Points on a hilly landscape, in no order, each with its height.
A climber steps from a point to the highest of its 4 nearest points, and stops where none of them is higher. Distance is the straight distance between rows; heights are no part of it.
K817 height 53.9: [ 89 111  89 110 168 101 130 146  89 102 155  83 100 139  96 123 119 131
 138  91 158 158 111 157  96 116 160 116  68 151  76 141 182]
K93 height 39.7: [138 175 154 188 197 138 172 152  68 126 202 192 100 150 146 128  93 114
  96 138  86  99 113 102 137 136 129  96 179 129 127  77 115]
K7 height 51.1: [121 159 114 152 212 132 145 154  62  96 190 150  97 158 154 124  97 122
 122 137 113 126 113 126 104 144 138 124 159 123 125  91 133]
K133 height 25.4: [142 139 145 118 189 181 127 137  98 105 120 193 102 168 156  84 130 112
 143 147 108 169 116 147 104 154 119 136 166 123 166  81 101]
K618 height 54.2: [182 141 160 173  66 118 103  62 147 220 136 164 221  40 119 188 148 142
  72 109  93  57 158  69 164  90  98 107 136 127 144 171 146]
K962 height 51.4: [117 134 120 120 149 141 112 135 131  98 101 137 116 160 118  95 127 125
 147 123 140 164 117 143 135 149 133 165 130 132 126  97 112]
K292 height 57.5: [102 110  90  97 139 138 110 150 125  88 118  98 102 149 119 101 129 134
 156 121 167 195 109 158 123 139 156 132  90 146 104 122 118]
K30 height 46.2: [114 138 134 118 183 150 127 151  85  92 132 147  88 168 136 103 122 130
 159 145 134 157 106 140 108 168 136 137 147 136 144 100 115]
K267 height 60.4: [100 101 105  73  94 130 116 113 172 129  56  74 140 111 108 104 160 137
 145 151 169 182 115 158 145 131 136 164  87 143 127 162 107]
K214 height 29.7: [163 127 153 151  82 108 131  89 147 156 152 147 171  89 131 166 121 121
  89  99 103  62 159 112 148  98 110 103 128 123 131 146 143]
K592 height 56.3: [103 132  90 136 175 105 143 149  89 108 180 123  94 142 116 128  89 135
 128 109 131 118 123 149 110 139 135 138 113 137  82 114 164]
K15 height 40.3: [113 110 120 102  56 111 107  91 205 152  49  67 163  84 109 131 165 138
 119 136 137 137 138 122 117  83 100 166 105 154 115 200 131]
K268 height 25.2: [ 97 109 132 135  73  82 120 103 158 155 109  62 164  72  93 167 123 150
 108 107 122  99 143 126 142 109 146 122  96 146  99 194 166]
K679 height 65.0: [ 94 131  94 118 150 102 143 146 102 103 159 116  98 124 112 133 110 135
 122  96 127 132 124 143 110 120 138 130  98 137  93 134 163]
K561 height 54.1: [ 93 116  92  94 113 118 119 130 137 110  89  95 131 125 109 116 138 124
 158 129 152 173 123 149 134 120 150 145 100 137 127 152 120]
K24 height 30.2: [173 138 151 148  77 122 124  90 166 178 134 146 165  81 140 161 136 123
 103 127 112  74 152 103 156  98 100 116 143 108 144 152 124]
K647 height 67.0: [122 138 133 135 165 163 136 142 106 110 127 150 106 162 135 122 129 122
 140 137 120 130 124 127  98 160 121 127 168 120 154  94 122]
K721 height 46.3: [107 114 121  95 196 178 120 162  97  87 130 150  72 182 160  81 120 111
 163 158 153 189 118 172  95 151 136 136 152 147 120  96 104]
K773 height 43.0: [134 159 151 169 189 154 142 155  81 109 177 176 105 168 145 122 111 118
 110 132 107 121 110 114 112 146 117 108 181 129 152  78 115]
K202 height 27.8: [121 118 142 162  81  89 150 112 126 168 177 122 181  91 114 180 132 129
  82  90  96  76 157 112 128 107 150  96 111 122 116 160 176]
K551 height 67.5: [103 117  96  73  87 131 126 122 175 145  69  85 150 117 104 121 161 136
 148 142 151 165 139 136 139 126 126 152  98 124 134 174 117]
K443 height 58.9: [198 135 166 164  65 113  96  80 164 213 128 168 177  71 145 157 149 142
  77 137 112  63 137  74 168  92  96 112 149 116 152 140 110]
K146 height 43.1: [135 135 135 169 130  95 158 125 104 124 163 148 123 117 125 143 112 133
 125 124  98  71 124 108 132 131 133 120 129 119 117 114 150]
K652 height 30.1: [121 124 127 107 122 143 106 124 156 108  79 141 129 148 119  96 144 131
 148 134 147 159 131 144 138 150 106 168 145 117 160 129 100]
K703 height 30.6: [167 135 171 195  99 107 156  92 104 167 195 169 167  94 118 163 109 118
  99 102  88  37 146  93 150 117 109  99 143 103 120 113 135]
K343 height 57.7: [ 98  98  89  71 110 127 119 124 157 114  79  82 125 121  97 107 156 125
 156 142 174 191 110 158 134 139 146 133  85 144 130 134 121]
K758 height 38.4: [111 106 123  86 182 173 108 164 104  80 107 112  57 192 155  76 126 122
 171 151 154 219 112 192 107 168 137 155 132 145 117 102 128]
K867 height 52.6: [176 119 150 148  40 122 118  78 174 212 115 147 196  56 123 165 158 137
  86 137 120  72 149  91 132  81  90 113 129 123 147 165 127]
K27 height 16.3: [150 144 163 150 198 178 154 149  84 107 162 206  88 167 163 102 116 108
 114 151  96 121 118 133 122 153  99 117 197 114 160  58  94]
K87 height 52.3: [109 125 107 131 197 116 134 147  83  83 155  99  87 154 132 108  89 127
 149 135 141 164 101 146 111 132 147 144 108 137  91 109 140]
K137 height 64.3: [111 108 126 119  79  82 129 102 149 154 127  98 168  84 104 174 128 137
 118 105 109  79 147 126 139 111 139 118  96 132 131 173 164]
K642 height 44.7: [141 173 139 179 182 110 160 147  68 120 193 175 112 137 142 141 103 117
 111 132  89  98 116 107 124 141 139 100 166 134 133  83 132]
K823 height 38.2: [167 132 157 125  48 139 103 104 176 201  94 145 183  74 134 152 157 149
 100 152 135 102 143  91 137  83 102 144 140 105 175 155 100]
K356 height 13.3: [146 135 155 142 115 142 120 110 160 130 102 142 139 117 122 129 136 140
 124 140 123 105 115 110 146 132 115 123 153 106 166 118  92]
K987 height 31.1: [170 141 163 130  76 137 115 108 167 177 103 147 172  99 130 144 152 145
 107 148 135  95 137  95 152 107  89 140 146 100 169 143  88]
K127 height 28.6: [150 113 143 131  69 112 126  88 155 174 136 129 184  96 122 171 134 131
 107 106 101  85 156 102 127 108 112 111 113 126 134 161 150]
K731 height 45.5: [ 84 113 101 108 231 124 143 187  65  50 162  64  63 183 145  99  84 114
 173 155 183 212 130 178 110 165 142 151  93 151  83  99 152]
K181 height 6.9: [188 156 160 159 183 200 142 141 103 101 131 218  97 156 169  78 121 106
 127 167 101 118 106 113 118 151  90 119 206  96 187  46  78]
K377 height 35.4: [129 142 127 125 149 160 117 138 128 111  97 153 109 161 129  98 135 125
 162 133 138 158 119 138 130 154 111 151 160 123 153 100 103]
K223 height 28.7: [169 135 148 135  79 112 123 110 159 154 119 142 167  92 131 150 128 134
 104 131 115  94 151 100 158 103 107 125 131 104 151 146 111]
K960 height 31.5: [164 148 157 160  88 128 130 104 138 155 139 155 159 108 156 148 117 129
 110 119 106  67 151  97 154 116 112 117 147 101 144 125 120]
K624 height 45.1: [112 101 104  60 150 149  97 167 134  80  92 102  82 171 135  86 129 115
 175 144 168 239 125 184 116 162 128 180 111 158 117 103 111]
K455 height 34.7: [109 100 118  77 155 150  93 164 127  61  82  92  62 195 148  69 127 122
 191 157 174 246 109 195 130 162 140 179 117 151 131  95 107]
K653 height 24.9: [144 119 144 120  64 101 117  90 159 164  99 122 173  91 116 151 146 138
 120 124 108 100 154 111 141 103 114 128 111 127 148 180 134]
K291 height 60.2: [101 117 102  79  77 112 115 110 176 127  56  62 136 104 114 121 151 131
 137 142 144 178 134 151 144 117 129 162  91 138 112 192 129]
K777 height 30.5: [164 160 148 172 117 131 144 109 116 146 156 171 137 136 150 140 114 115
 125 124 100  66 146  97 149 129 126 112 158 104 144 102 124]
K938 height 27.6: [162 161 176 172 117 147 131 120 110 157 145 196 149 138 153 143 128 117
 124 131 102  79 140  83 148 127 118 103 180 104 173  96 116]
K727 height 35.7: [138 138 138 116 158 166 112 128 119 101 100 167 113 160 151  76 142 129
 160 145 124 158 118 142 113 156 115 134 163 123 163  93 101]
K645 height 29.2: [143 125 167 171  83  96 136  94 127 176 178 134 192  76 123 185 125 124
  84  96  97  54 147  94 145 112 141  84 118 122 116 163 151]
K70 height 33.2: [162 139 146 170 104 118 152 108 125 151 164 161 145 102 133 147 109 120
 114 101  89  58 147  96 138 119 127 115 143 113 128 117 136]
K901 height 49.8: [187 144 189 145  93 151 130 114 166 196 122 186 153 134 167 148 159 149
 115 148 120  73 144  79 163 132  81 130 176  88 178 108  96]
K381 height 55.3: [102 103  88  92 130 145 113 142 137 101  96 101 104 141 107 114 140 124
 160 128 171 194 109 158 124 133 159 137  93 147 122 132 110]
K512 height 27.4: [139 153 139 140 203 173 135 149  92 105 147 192  88 184 147 108 119 116
 139 138  99 141 114 142 108 154 118 133 174 116 150  86 112]
K242 height 57.1: [188 137 167 168  77 112 118  81 155 189 151 173 190  69 124 164 140 124
  88 118  97  45 138  75 169  96  91 101 138 121 140 140 124]
K125 height 16.0: [165 146 162 130 123 151 128 114 165 150 104 171 131 144 146 110 148 138
 143 148 119 111 123 109 136 137  91 122 178 113 172 111 101]
K198 height 51.0: [121 131 103 163 168 119 153 143  95 107 185 136  97 135 139 129 106 132
 125 116 120 109 119 137 106 139 137 115 135 125  97 108 138]
K900 height 18.8: [136 124 144 120  96 122 118 112 171 137  92 124 161 112 113 130 139 130
 117 140 127 118 128 111 143 104 117 122 135 116 148 138  98]
K75 height 51.3: [121  99  95  71 115 142 113 132 158 100  75 110 107 150 103  99 158 129
 170 138 173 209 114 166 123 161 138 151 111 148 121 118 100]
K461 height 45.3: [114 148 119 151 177 141 145 149  88 110 160 141  94 148 142 129  91 122
 143 138 126 135 122 127 105 144 147 137 144 126 125 103 126]
K559 height 57.6: [ 77  94  93 113  76  90 110 128 161 135 107  32 158  99  99 168 127 133
 113  83 141 117 138 134 126 118 160 134  61 135  80 196 178]
K117 height 58.0: [101 115  85 114 204 111 142 157  82  66 177  70  80 155 143  97  85 111
 136 123 160 175 121 172 111 151 142 128 101 143  67 114 148]
K390 height 47.0: [104 132 110 120 236 141 124 168  73  78 170 124  85 183 148 109  99 121
 150 149 142 162 104 148 107 151 149 128 137 146 111  98 123]
K880 height 25.9: [ 97 103 131 142  73  67 115 118 152 156 132  64 178  75 106 174 108 155
  94  94 112  94 141 124 143 109 161 116  81 140  92 191 177]
K646 height 33.1: [132 107 122  91  84 136 120 124 179 143  72 110 155 109 110 133 170 135
 130 153 154 134 138 132 130 105 115 139 109 119 141 161  96]
K445 height 31.9: [131 117 134 108  79  98 125  86 167 150  90 110 158  94 114 153 140 140
 129 132 114  97 142 118 145  98 125 109 107 132 122 176 152]
K4 height 50.4: [113 136 113 132 157 141 146 146 103 108 127 125 109 146 127 115 106 130
 147 127 132 145 116 143 125 134 141 135 122 116 118 112 116]
K33 height 35.1: [183 153 167 139 101 148 113 109 163 172 106 186 142 135 150 129 159 144
 128 150 123  91 129  88 153 138  89 130 173 104 197 114  98]
K957 height 64.1: [166 168 184 177 188 165 158 141  74 134 169 219 107 164 147 116 115 111
 103 140  81  93 113 105 146 146  95 100 198 107 168  63 103]
K327 height 53.3: [115 116 119 107 178 159 113 156 109  93 122 126  90 172 141  89 123 129
 163 134 161 176  98 153 115 161 138 139 134 156 111 110 112]
K710 height 57.9: [122 144 108 167 186 115 155 143  76 117 188 155  95 145 150 142 110 112
 123 133 114 102 121 121 104 139 141 102 156 132 117  99 133]
K706 height 46.8: [ 94 120 101 119 245 141 136 173  72  71 182  89  81 185 154 109  97 108
 161 151 167 177 110 175 109 163 147 130 116 138  91 110 144]
K366 height 46.7: [110 152  97 137 243 121 139 157  49  83 187 123  80 166 155 126  83 115
 142 145 135 141 114 135 107 141 160 119 128 142 100  96 141]
K961 height 47.1: [100 110  99 103 178 146 126 173  97  82 146  96  81 156 132  96  99 125
 155 129 171 188 111 158 113 149 150 141  98 143  81 116 130]
K553 height 67.7: [ 81 110  88 101 109 117 130 125 123 114 121 104 123 113 110 134 140 124
 135  98 139 141 134 139 106 118 148 137  89 132 102 161 165]
K13 height 28.5: [167 155 175 146 108 134 130 113 158 160 122 163 158 127 140 125 139 136
 123 143 117  97 135  98 162 129 112 125 165  96 169 108 106]
K975 height 65.4: [195 140 179 153  49 153 111 108 179 209 118 172 182  71 142 162 163 134
  84 148 126  69 134  64 169  93  89 125 158 100 172 139  84]
K119 height 52.4: [200 124 163 162  29 129  95  78 172 230 101 181 205  56 140 167 161 141
  73 141 106  63 136  62 150  77  84 137 142 115 167 147 109]
K51 height 18.9: [160 142 151 126 179 194 133 142 115  80 111 192  91 166 155  78 122 115
 134 169 110 158 110 137 109 173 101 144 166 107 191  64  73]
K132 height 40.2: [106 120 125 147 125  92 147 128 108 128 169 125 131 114 102 155 110 129
 109  88 111 100 120 133 133 105 152  98 109 134  98 141 166]
K990 height 27.7: [187 158 173 145 131 155 131 118 134 163 132 199 142 145 152 132 154 135
 128 136 108  92 133  88 152 132  92 111 192  88 191  91 107]
K255 height 63.7: [ 98 131 104 117 151 112 131 149 124  96 131 109 113 129 114 116 107 131
 130 104 130 144 124 138 117 118 148 139 113 128  98 123 138]
K409 height 51.2: [116 132 107 148 136 104 153 144 117 110 162 122 107 127 112 127 107 127
 118  90 119 100 127 130 116 131 140 122 126 131  93 124 143]
K363 height 32.6: [155 181 164 197 228 138 170 139  41 137 213 214  95 163 159 138  86 103
  97 159  72  93 118  99 140 162 115  87 193 107 151  55 110]
K383 height 50.0: [ 83 111  96 103 194 126 134 180  92  57 150  70  72 173 129 102  92 116
 165 137 178 213 135 164 113 142 144 166  95 146  83 110 136]
K539 height 26.2: [122 101 134 104  65 103 121  93 182 154  85  68 160  84  96 146 150 145
 109 122 123 114 131 128 132 107 127 144 102 147 121 187 153]
K385 height 46.6: [ 69 104  84 125 106  84 127 137 127 128 127  29 135 102  97 147 118 145
 116  82 151 123 129 156 122 127 170 132  57 121  62 185 204]
K229 height 28.0: [163 122 144 126  70 115 120  98 172 162  99 138 169  83 137 166 144 143
 101 134 121  99 155 106 147  88 109 128 134 105 168 151 114]
K442 height 55.9: [175 135 182 172  81 113 122  79 133 193 173 161 205  54 116 189 126 125
  71  94  89  35 151  74 173  97 115  91 129 120 139 146 154]
K241 height 40.1: [135 115 139  98 180 190 118 143 106  84  98 164  84 174 161  57 148 117
 163 173 126 185 112 158 104 167 131 132 156 140 159  84  91]
K720 height 6.7: [187 158 159 138 149 170 129 135 137 118 112 207 116 148 155  87 148 112
 131 145 104 125 111 105 128 139  86 103 186  98 196  73  84]
K583 height 33.3: [ 95 100 120  65 165 142 101 184 111  63 100  91  51 188 149  72 116 128
 186 145 180 243 108 204 114 151 138 166 113 152 112 102 122]
K893 height 57.8: [104 115  96 113 126 119 141 135 126 106 142 121 116 130 106 133 122 126
 133 101 121 132 132 140 115 114 143 132 100 125 103 140 144]
K560 height 49.7: [104 133  93 126 230 122 145 167  67  77 175 104  83 161 148 104  89 126
 155 151 147 163 111 149  98 155 151 118 120 154  92 100 147]
K835 height 41.3: [123 124 127 135 104  87 143 119 128 138 142 125 151 105  98 155 127 131
 108 102 104  86 124 124 131 107 144 110 106 132 113 154 162]
K894 height 35.3: [137 165 139 174 229 135 164 153  64 108 211 178  90 171 158 122  76 116
  93 154  90  99 112 116 121 147 130 104 182 126 134  71 117]
K934 height 37.8: [136 138 139 173 121 106 154 122 115 124 146 152 127 116 116 134  99 131
 116 102  97  83 135 118 145 114 131 118 130 115 122 116 134]
K614 height 54.3: [ 88 103  73 102 157  95 137 148 103  87 151  75  95 143 117 106 116 120
 146  96 175 179 118 160  97 123 161 131  83 153  73 137 172]
K67 height 40.0: [ 84 104 109 130  79  78 128 119 148 145 128  63 165 104 106 168 128 149
 106  96 125  89 124 131 132 111 163 117  79 144  97 181 179]
K276 height 16.8: [146 150 147 134 159 171 129 136 127 128 114 177 119 158 141  99 141 126
 147 142 123 117 124 126 121 155 110 117 180 117 167  94 109]
K317 height 46.5: [133 125 127 107 170 171 107 139 118 101 107 146  91 162 141  82 135 132
 166 153 131 170 107 154 110 170 137 143 160 149 136 100 107]
K836 height 24.7: [138 134 137 140  90 101 128 108 148 139 122 149 150 101 122 141 113 118
 108 114 109  90 143 106 149  97 123 116 132 116 137 138 119]
K856 height 51.5: [ 86 109  89  89  92 102 121 109 148 136  84  73 132 113 102 141 143 143
 133 109 134 138 148 152 124 123 133 147  78 138  93 176 161]
K235 height 58.8: [ 95 103  88  68  81 123 120 113 190 127  62  54 135 110  98 103 164 139
 148 142 178 200 121 160 146 114 133 163  85 164 120 180 110]
K228 height 48.0: [101 114 115 106 206 162 124 172  87  78 153 103  71 190 142 100 119 117
 178 141 164 192 114 169 106 171 151 143 138 146 103 107 125]
K736 height 55.8: [168 130 166 163  72 106 129  78 149 210 154 149 207  57 110 177 140 130
  71 108  98  52 149  76 164  97 119  90 121 135 133 165 161]
K977 height 20.6: [160 130 160 122  84 125 111 121 177 152  91 141 155 116 122 138 155 138
 122 149 137 117 125 106 158 103  91 135 145 117 166 134  80]
K910 height 38.5: [ 65  88  83 107  81  70 110 143 154 115  98  14 148 100  80 159 126 139
 117  83 156 147 135 162 128 105 161 145  33 136  72 187 198]
K144 height 24.5: [158 154 142 115 159 193 129 142 120 107 113 191 108 170 156  78 136 120
 140 151 104 163 127 139 112 153 103 131 177 108 187  89 102]
K742 height 48.7: [121 117 107  85  98 133 129 121 171 129  88 102 142 123 118 135 144 134
 133 130 143 157 143 137 123 123 135 139 106 120 129 152 113]
K460 height 45.2: [116 112 105  99  72 112 124  99 175 139  77  75 152 100 114 122 155 138
 120 132 138 139 142 130 133 104 125 148 100 138 114 188 141]
K607 height 50.2: [141 147 132 170 163 101 147 138  76 118 175 161 113 126 138 135 102 124
 124 124  95  90 124 111 117 140 150 106 147 135 116 104 136]
K839 height 30.9: [157 165 174 171 170 155 141 140  92 133 157 200 120 165 148 127 127 116
 118 129  94 104 108  99 130 141 120  99 178 118 170  76 110]
K878 height 35.2: [120 116 124 117  89  92 123  99 147 147 118 111 149 103 111 154 129 127
 117 115 118  98 137 124 128  99 128 101 106 128 126 165 142]
K959 height 52.0: [ 74 117  89 113 140  91 131 143  99 104 141  71 112 122  86 138 128 146
 135  92 158 150 117 150 110 120 158 129  68 147  88 160 190]
K149 height 62.4: [164 154 164 152 127 133 132 120 135 151 120 173 141 142 149 130 134 129
 129 138 117  93 122  92 148 140 113 121 178 102 180 106 114]
K384 height 16.7: [171 160 172 152 158 164 137 135 121 123 133 211 116 163 150 110 132 112
 120 134  93 109 118 114 130 136  98 102 193 114 176  66 112]
K876 height 54.8: [ 97 121  96 128 201 106 135 164  82  82 173  95  81 139 127 106  94 129
 139 121 153 156 115 146 107 127 144 138  79 149  68 112 156]
K494 height 34.6: [150 174 163 208 174 123 167 139  77 139 209 191 122 153 156 138  96 106
  99 121  78  80 148  94 133 125 116  99 169 122 145  74 125]
K686 height 31.3: [172 161 162 190 124 126 152 122  79 146 187 194 129 137 152 147 120 113
 114 116  83  64 152  90 133 120 114  99 162 115 144  92 135]
K184 height 49.6: [106 140 108 141 201 139 134 151  67  97 172 122  90 160 138 112  96 118
 145 134 122 153 107 136 106 145 153 131 140 130 116 108 138]
K110 height 30.4: [152 117 144 109  41 126 116  93 180 195  85 120 175  71 122 151 155 154
 116 159 139 109 143 100 137  81  94 149 126 114 171 167 104]
K52 height 55.4: [168 124 158 150  62 111 114  77 157 204 139 141 193  52 122 181 145 136
  81 114 111  63 145  78 149  94 102  97 127 135 138 170 147]
K138 height 25.1: [ 81  88  86  79  60  86 100 125 177 125  70  20 168  90  84 178 155 142
 115 106 161 149 146 142 119 109 139 153  56 147  76 206 164]
K933 height 20.0: [125 142 126 135 139 150 131 130 140 127 126 156 123 138 123 122 137 125
 145 130 121 120 124 128 123 158 130 131 161 111 145  99 103]
K708 height 52.8: [105 108 108  67  42 114  89 106 200 139  47  56 160  92 106 145 170 140
 116 138 149 155 147 142 120  96 118 170  80 153 107 206 135]
K320 height 27.2: [137 138 139 154 122 124 139 120 118 137 132 152 123 124 132 120 126 126
 120 133 105  94 123 114 132 131 132 113 150 120 131 104 110]
K689 height 41.2: [121 132 100 100 114 133 132 134 145 112 103 120 133 129 116 128 126 123
 129 123 136 153 133 135 126 125 133 135 113 115 122 130 112]
K82 height 55.6: [ 88 107  83  98 127 116 120 131 123 105 107  82 105 128 119 100 128 125
 151 117 168 191 107 161 116 126 158 127  75 148  86 147 154]
K303 height 34.8: [ 88  97 111  92  55 104 105 112 185 135  84  46 158  94  91 154 162 129
 115 105 145 129 150 142 124 114 120 147  82 151  93 192 164]
K194 height 57.0: [199 139 176 143  80 161 122 102 174 207 131 181 173 114 154 143 154 135
 103 152 123  62 142  76 173 122  86 126 176 106 179 127  86]
K451 height 39.6: [121 139 134 135 213 156 136 157  68  96 154 163  78 174 147 116 110 123
 143 155 120 164 101 132 108 143 136 134 148 145 147  88 114]
K485 height 46.4: [110 114 117  96 144 151 100 148 145  86  89 118 106 151 129  82 142 133
 162 130 156 187 114 161 125 149 131 146 125 148 124 107  94]
K328 height 26.3: [123 116 148 160  62  96 128  96 151 190 150  92 203  55 115 189 124 131
  80  97 107  60 161 100 129 107 141  94 117 123 118 183 173]
K772 height 44.8: [135 156 143 168 167 130 146 140  83 116 165 161  99 155 148 135 117 116
 125 140 100  99 111 111 109 132 145 102 165 118 147 100 117]
K191 height 34.3: [142 112 120  97  80 113 122 102 172 145  91 113 162 106 108 135 149 136
 128 144 133 125 135 121 123 100 124 123 124 126 139 163 108]
K243 height 29.5: [139 156 168 161 219 171 162 159  75 113 197 187  87 166 150 121 103 106
 109 154  89 105 110 124 118 159 115  96 202 117 142  62 116]
K795 height 56.4: [121 154 140 159 193 140 148 151  83 108 177 168 101 158 148 137 106 111
 124 134 118 118 116 113 105 137 142 101 170 127 145  85 121]
K324 height 53.0: [ 92 100  95  68 147 144 101 161 139  85 104  97  95 162 122 106 133 120
 179 121 170 226 125 169 117 154 143 151  90 149 103 108 113]
K270 height 53.8: [ 83 112  80  87  84 102 105 120 176 113  70  44 129 106 109 111 149 130
 150 108 159 183 120 165 131 120 142 150  62 167  87 180 155]
K400 height 57.3: [104 118 108  81  58 123 121 116 190 145  62  71 156  94 101 128 159 140
 135 145 148 151 142 131 134 114 120 162 103 124 119 187 120]
K852 height 55.0: [ 89  94  82  60 104 140 117 140 163 108  90  77 102 131 115 105 144 123
 173 129 185 212 116 170 124 136 145 142  83 146 105 143 120]
K579 height 52.9: [106 128 111 130 185 147 133 149  95  96 140 126  97 161 128 108 115 133
 154 132 140 167 106 138 123 158 145 146 137 141 120 104 113]
K299 height 4.6: [176 151 157 131 143 168 133 127 144 123  99 189 116 149 157  95 160 109
 137 149 112 117 118 122 120 151  91 115 180 110 176  85  99]
K26 height 21.1: [139 104 147  98  56 123 108  94 179 181  75 112 169  77 108 137 153 151
 115 163 133 113 137 105 141  83 106 134 115 136 149 185 119]
K62 height 52.7: [107 130  96 140 151 148 144 148 106 100 149 120 109 131 125 120 111 127
 139 123 128 138 135 120 117 135 137 141 123 123 101 112 126]
K212 height 19.8: [137 115 137 109  44 115 119  85 186 184  76  93 164  77 119 136 154 157
 118 157 135 100 140 112 135  77 102 152 112 123 137 187 130]
K909 height 27.3: [132 140 136 150 148 155 145 132 117 118 132 144 114 147 136 119 118 137
 137 129 120 104 119 117 119 147 140 118 152 106 140 101 118]
K278 height 27.9: [128 122 149 145  77  94 136  92 141 177 144 120 185  84 111 193 132 136
  95 108 105  78 155 107 137 111 132 103 103 124 124 161 167]
K224 height 14.0: [149 151 158 137 175 176 135 148 107 106 137 196 108 174 146 102 124 114
 128 140 105 127 129 130 109 157 105 114 186 123 168  88 106]
K659 height 22.7: [137 129 121 123 124 144 118 127 164 121  98 132 139 138 120 127 137 121
 133 125 137 136 136 128 132 133 120 132 150 117 136 124  94]
K841 height 38.7: [121 136 117 144 129 132 135 132 112 116 143 132 111 140 142 118 113 121
 136 122 114 104 127 122 122 134 140 129 145 116 120 119 114]
K921 height 40.9: [124 111 114  91 148 164 104 164 130  85  95 117  76 180 153  71 135 117
 173 143 148 209 117 186 121 178 137 168 133 145 130  93 101]
K913 height 70.3: [ 83 118 121 149 100  75 141 123 122 145 146  91 145 104  99 165 134 149
 102  96 119  89 130 132 134 111 170 108  91 136 104 172 180]
K838 height 47.6: [187 122 165 131  12 139 105  95 177 229  91 142 194  58 133 160 160 135
  93 155 135  81 132  69 132  77  97 130 137 111 170 159  95]
K988 height 71.0: [122 113 107 106  90 115 135 105 165 154 103 101 151 114 114 138 153 131
 126 133 129 120 135 127 125 105 125 119 107 126 125 172 130]
K709 height 50.7: [ 76 107  88 116 113  83 117 141 135 123 120  51 124 114  90 141 128 146
 137  87 154 148 122 156 120 126 155 144  60 138  79 171 198]
K919 height 31.7: [147 130 164 180  99 108 162 110 112 143 176 151 160 101 118 169 115 125
  88  91  96  58 141 111 144 119 119 109 122 116 102 136 149]
K354 height 23.8: [133 133 114 129 105 103 120 110 151 128 118 132 146 116 124 145 129 127
 114 113 120 110 133 113 130 113 134 111 123 124 130 149 117]
K912 height 44.9: [ 74 105  92 124 100  98 139 127 129 132 138  57 140 108  99 153 138 142
 123  87 136 118 131 152 119 121 160 126  62 138  83 172 182]
K250 height 51.6: [181 151 165 171  90 145 126 103 143 184 143 170 161 120 164 152 146 135
 114 138 104  64 149  87 165 129  97 110 183  91 170 114  96]
K601 height 54.0: [ 99 123  83  95 188 106 134 166  89  60 163  69  81 167 130 100  89 111
 148 123 183 203 133 172  97 136 148 143  69 152  59 120 153]
K159 height 26.4: [ 99 109 133 151  70  76 134 110 139 165 145  82 180  88 107 185 114 145
  98 105 104  76 153 118 128 107 160 121  87 136  93 183 189]
K814 height 56.9: [ 95 126 114 119 174 148 115 146 117  93 123 115  96 155 126  95 109 127
 158 128 165 174 110 153 124 157 138 135 122 142 109  96 116]
K786 height 31.6: [173 161 184 169 149 158 153 135 106 143 146 224 119 165 149 125 124 126
 110 135  81  97 123 103 147 139  96 100 193 109 180  68 103]
K898 height 56.2: [ 76 111  84  99 125 107 117 133 121 107 112  79  98 116  98 109 131 127
 140  99 149 173 123 173 115 117 157 135  73 138  81 159 178]
K590 height 56.7: [ 97 116  89 116 186 113 130 155  89  84 157  87  84 142 123 106  98 123
 144 107 159 167 122 155 101 128 143 130  81 154  74 130 162]
K131 height 29.4: [176 150 162 181 117 134 149 102 114 163 169 181 142 128 159 146 119 107
 112 126  97  60 150  91 138 123 120 103 179  99 146 110 117]
K197 height 62.7: [ 93 131 103 108 149 138 113 142 107  85 111 116 109 140 115 112 114 130
 142 114 138 172 106 149 121 140 153 144 110 134 116 110 107]
K556 height 57.4: [101  98  92  70  56  98 102 111 188 115  45  52 155 106  95 132 154 126
 135 131 154 176 142 156 129 119 137 174  79 162 103 195 151]
K490 height 43.5: [132 111 104  85 127 124 109 129 160 112  72 119 132 142 113 111 171 136
 150 136 159 180 135 142 131 146 122 155 119 125 137 128  96]
K435 height 59.6: [ 94 101  82  83 140 127 111 170 109  88 128  80  91 142 121  95 131 119
 166 120 179 205 122 171 105 129 162 135  77 143  87 138 127]
K531 height 32.0: [100 101 116  84 188 141 113 182 102  67 115  95  60 193 140  80 101 129
 184 139 172 235 109 193 122 164 143 174 108 164 108 107 124]
K141 height 28.4: [153 160 150 190 142 123 153 120  82 136 169 182 126 142 139 140 119 119
 126 124  89  88 140  93 131 123 138 102 172 108 161  93 127]

Call two points neighbours if one is among the 4 nearest of the other. Go from one point of each pair to the other, from neighbour to neighbour, staying as high as possible. Name the lowest point that can't be avoided.
K117 and K551 -> K876
K553 and K647 -> K30
K957 and K197 -> K363
K551 and K988 -> K742
K551 and K435 -> K381
K117 and K710 -> K198
K913 and K975 -> K960
K137 and K553 -> K132
K137 and K149 -> K13
K559 and K197 -> K385
K553 and K679 -> K893
K197 and K435 -> K292
K913 and K137 -> K835
